Each scene shows the same named points in several views. A view is turned or mirrored, shifted and resized as a whole, has a little noise and may leave points out.

Scene 1
View 1
j_836: [-46  -8  17   6 -44  10 -17  -6  11  20 -14 -29 -14 -26 -44  15 -44  11
  31 -35 -34  55   0  44 -35]
j_837: [ 36 -30   1 -20  39 -15   0 -21  45   0 -31 -16 -12 -40 -43  39  29  58
  38 -12 -24  56 -37  15  -4]
j_144: [ 61  -5   9  16 -41   9   2 -28  25 -23   5   1 -33 -37 -23  42   3  23
  18 -37  -8  47  15  22  18]
j_274: [ 10 -21  13 -21  -1  15  -7 -14  47  12 -17  -7 -19 -24 -31  32   4  43
  29 -20 -16  28  -8  37   1]
j_783: [-11 -21  15 -20  -4  14 -13 -10  43  18 -19 -15 -16 -22 -34  27  -5  39
  31 -20 -20  29  -9  40 -10]
j_51: [  4 -32   9 -36  41  -1 -10 -13  54  21 -33 -18  -9 -31 -40  32  18  61
  39  -7 -22  37 -37  31  -8]
j_361: [ 35 -21  15 -28  -4  30  -6 -16  59   6  -5   9 -26 -22 -15  40  18  48
  21 -19  -2   6   3  41  22]
j_260: [-56 -22  27 -41 -18  39 -26   6  52  44 -13 -11 -12  -7 -24  17 -24  36
  28 -16 -18  -2   1  66 -15]
j_643: [-55 -35  34 -80  10  66 -30  12  92  61 -16   6 -13   5  -7  23  -1  62
  25  -2  -5 -47   1  81   7]
j_304: [ 12  -5   9  18 -40   1  -3 -19  13  -7  -6 -16 -24 -34 -37  28 -18  17
  26 -36 -21  61   5  27 -12]
j_290: [-50  -9  35 -27 -64  66 -26   4  46  36   7   2 -23   1  -9  17 -38  19
  15 -29  -7 -18  34  79  -2]
j_278: [ 18 -25  16 -35   9  26  -9 -13  61  16 -13   3 -20 -19 -20  37  16  53
  25 -14  -7   8  -6  41  12]
j_574: [ 20 -14  18 -12 -29  31  -9 -13  45   4   0   3 -25 -21 -16  33  -1  34
  19 -27  -6  15  12  44  13]
j_135: [ 27 -19   8  -8  -2   1  -4 -21  35  -1 -16 -10 -21 -35 -35  35   7  40
  29 -22 -18  47 -12  26   0]
j_333: [ 12 -17  16 -18 -16  25 -10 -13  48  12  -8  -2 -22 -20 -22  32   1  39
  23 -22 -10  18   2  43   7]
j_794: [-27 -22  19 -28  -8  22 -18  -3  44  28 -19 -15 -14 -19 -32  23 -12  38
  30 -17 -21  23  -9  48 -13]
j_959: [ -1  -8  15  -3 -39  22 -10 -12  29   8  -3  -9 -23 -24 -27  26 -19  22
  25 -33 -17  33  10  42  -6]
j_134: [  0 -14  16 -10 -26  21 -11 -11  36  10  -8  -7 -22 -22 -27  28 -10  30
  25 -26 -15  29   5  41  -3]
View 2
j_794: [  8   0   8   2  -3 -21 -17   0  24 -19   1  -3  18 -13  -7  -2  -4   4
 -24  -6   0  -6  32  13  10]
j_51: [ -2 -11  10   8   2 -17   7  16  25 -19  22 -16   7 -10   2  -6  23   6
 -18   7  -6  -6  36  11   6]
j_837: [-13 -24  22   8   6 -18  11  12  31 -17  32 -18   2 -20  17  -2  32  -2
 -11   7  -2  -7  30  17   3]
j_643: [ 28  23 -39  -2   4 -21  -8   6   8 -25 -15 -10  19  21 -37  -9 -19   6
  -7  16   3  -2  47  -7   9]
j_134: [  4  -2   9  -4   0 -24 -21 -14  29 -15  -3   0  18 -18  -2   6 -12  -9
 -11  -7   9  -5  21  17  10]
j_260: [ 18  13  -6   0  -5 -21 -26  -1  18 -22 -12   0  22  -4 -21  -4 -20   8
 -26  -7  -1  -5  36   6  13]
j_290: [ 21  19 -11 -10  -4 -27 -40 -24  20 -17 -30   9  29  -8 -23   4 -42  -7
 -13 -11  12  -4  24  12  14]
j_274: [ -1  -8  10   1   3 -21  -7  -3  29 -16   9  -7  12 -15   3   2   4  -7
  -9   2   5  -6  26  16   8]
j_959: [  2  -5  18  -4  -2 -25 -25 -17  31 -14  -2   4  19 -26   3   6 -12 -10
 -15 -12   9  -7  17  22  11]
j_135: [ -9 -18  23   1   3 -21  -6  -6  33 -13  16  -7  10 -25  15   5  11  -9
 -10  -1   7  -7  20  22   6]
j_144: [-13 -22  25  -7   8 -26 -13 -26  41  -6   8  -1  13 -35  23  15  -1 -29
   8  -3  23  -7   5  31   6]
j_278: [  1  -6  -4   0   9 -20   1  -3  27 -15   7 -12  11  -7  -1   2   4  -9
   3  12   9  -5  29  11   6]
j_333: [  2  -6   6  -3   5 -23 -12 -10  29 -15   3  -5  14 -15   2   4  -4 -10
  -4   2  11  -5  22  16   7]
j_361: [  0  -7  -5  -4  12 -23   0 -10  29 -12   4 -10  11 -10   3   5   0 -17
  11  13  16  -4  22  16   5]
View 3
j_260: [ -9  -2  -5  -4  -2 -13  16  -6   9  19  12  38 -19 -28  25  41   0  11
 -19 -26 -13  -6  -2   9  31]
j_135: [-14   1 -14  -4 -17  -3   2   2  10  22   8  15 -14 -41  48 -16  29 -29
 -12 -24  -1  -7 -21 -26  60]
j_574: [-12   4 -12  -2 -15  -2   3  -1  25  25  20  18  -8 -33  46  -3   7 -17
 -19 -25 -12  -5 -21 -20  46]
j_959: [-13  -7  -4   3 -24   3  22  -2  19  26  18  23  -9 -30  41   5   5 -11
 -19 -21   3 -11 -14 -25  47]
j_144: [-13   0  -8   4 -32  13   7   1  35  33  23   6   0 -33  57 -30  10 -34
 -22 -21   0  -9 -29 -47  57]
j_304: [-15 -11  -3   5 -33   9  28   2  13  27  12  14  -9 -33  48  -9  18 -19
 -16 -21  18 -15 -15 -39  60]
j_333: [-11   4 -12  -4 -12  -5   2  -3  20  24  17  21 -11 -34  42   0   9 -16
 -19 -24 -15  -5 -20 -14  45]
j_837: [-18   7 -26 -13  -7 -14 -15   6  -5  15  -5  14 -24 -52  49 -23  53 -37
  -6 -26  -6  -2 -25 -18  69]
j_643: [ -3  18 -18 -13  23 -29 -15 -12  18  13  18  44 -20 -30  19  48  -9  14
 -24 -31 -50   3  -9  38  15]
j_836: [-16 -21   3   6 -29   3  46   1  -1  22   7  30 -17 -29  33  25  14   2
 -14 -20  26 -17  -1 -23  51]
j_361: [ -9  13 -18  -6  -6  -8 -15  -3  30  25  21  16  -7 -37  46 -10   8 -24
 -21 -25 -28  -1 -27 -13  43]
j_51: [-14   7 -24 -13   2 -20 -13   2  -8  13  -5  23 -28 -49  38  -1  45 -22
  -6 -26 -12   0 -18  -1  59]
j_290: [ -5  -4   4   5 -13  -2  28 -10  36  28  32  37  -5 -16  27  43 -30  17
 -29 -25 -15 -10  -6   0  19]
j_783: [-12  -2 -11  -4 -10  -9  10   0   6  19   7  25 -18 -37  38   9  20 -11
 -15 -25  -4  -8 -14 -10  49]
j_278: [-10  12 -20 -10  -1 -13 -15  -2  19  20  16  21 -13 -38  42  -2  15 -20
 -17 -26 -26   0 -23  -5  43]
j_134: [-11  -1  -6   1 -16   0  14  -4  20  24  18  24 -10 -30  40   9   4  -9
 -20 -24  -7  -8 -14 -17  43]
j_794: [-12  -2  -7  -3 -10  -9  15  -3   8  20  12  31 -16 -32  33  22  10  -2
 -18 -24  -6  -8  -9  -5  41]
View 4
j_135: [ 27  -6   4 -31  -8   6  30  13  38  -8  19   2  -3  12 -14   3   5   2
 -19  -1   3  20 -14   5   2]
j_134: [ 11 -13   3 -19  -9   6  27  -3  18  -6  18  -7 -15  11  -3   3  16  -5
 -18  15   9  12 -12   6   0]
j_959: [  8 -15   8 -19  -5   4  28  -6  26  -5  17  -6 -15  11  -7   6  11  -6
 -12  12   7  18 -16   6  -2]
j_574: [ 14 -19   5 -24 -12  16  20   8  17  -6  18  -4 -13  15  -6   2  19  -3
 -24  13   8  15 -16  -1   0]
j_51: [ 44  12 -20 -34 -17   5  39  16  31 -12  24   2   2   7  -9  -4   8   6
 -21   4   8   0   2  12  12]
j_274: [ 26  -5  -4 -28 -12   9  30   9  26  -8  20  -2  -7  11  -7   0  13   1
 -21   8   7  10  -9   6   4]
j_643: [ 24  -2 -32 -17 -32  15  29  -2 -22 -13  27 -16 -20   7  16 -11  36  -6
 -31  45  23 -26  11   6  11]
j_783: [ 23  -3  -7 -23 -10   3  34   0  25  -7  20  -5  -9   8  -4   1  11  -2
 -16  11   9   7  -5  10   4]
j_837: [ 47   8  -9 -40 -13   8  36  26  45 -12  23   7   6  11 -18  -2   3  10
 -21  -8   2  14  -4   9  10]
j_290: [ -9 -23   0  -6 -11   7  24 -24  -8  -3  17 -19 -31   9  12   4  27 -15
 -16  40  18   0 -11   5  -2]
j_794: [ 20  -1 -10 -21 -11   1  37  -6  19  -8  21  -7 -11   6  -2   0  11  -4
 -15  16  10   2  -2  12   5]
j_278: [ 30  -7  -9 -30 -20  17  25  19  15 -11  21  -2  -7  14  -5  -3  20   1
 -28  13   9   5  -7   0   6]
j_361: [ 25 -15  -1 -30 -20  23  18  21  16  -9  21  -1  -8  18  -7  -3  23   0
 -32  12   8  11 -13  -5   5]
j_304: [ 10 -12  15 -22   2   0  30  -3  41  -2  15  -1 -10  11 -14   9   2  -4
  -8  -1   2  27 -20   8  -4]
j_836: [  3  -4   4 -11   4 -15  41 -27  33  -2  16  -9 -17   2  -4  10  -1  -9
   3  11   7  14  -9  20  -2]
j_333: [ 20 -11   0 -26 -13  12  25   8  20  -8  20  -3 -10  13  -6   1  16  -2
 -21  13   9  10 -12   3   2]
j_144: [ 12 -24  24 -29  -5  15  17  16  37  -3  15   4  -8  20 -17   8  10   0
 -22  -3   1  35 -29  -4  -5]

In a view up to two points have been moved. Name them for each view, in the order of its rows, or write -.
view 1 => j_134
view 2 => -
view 3 => j_574, j_794
view 4 => -
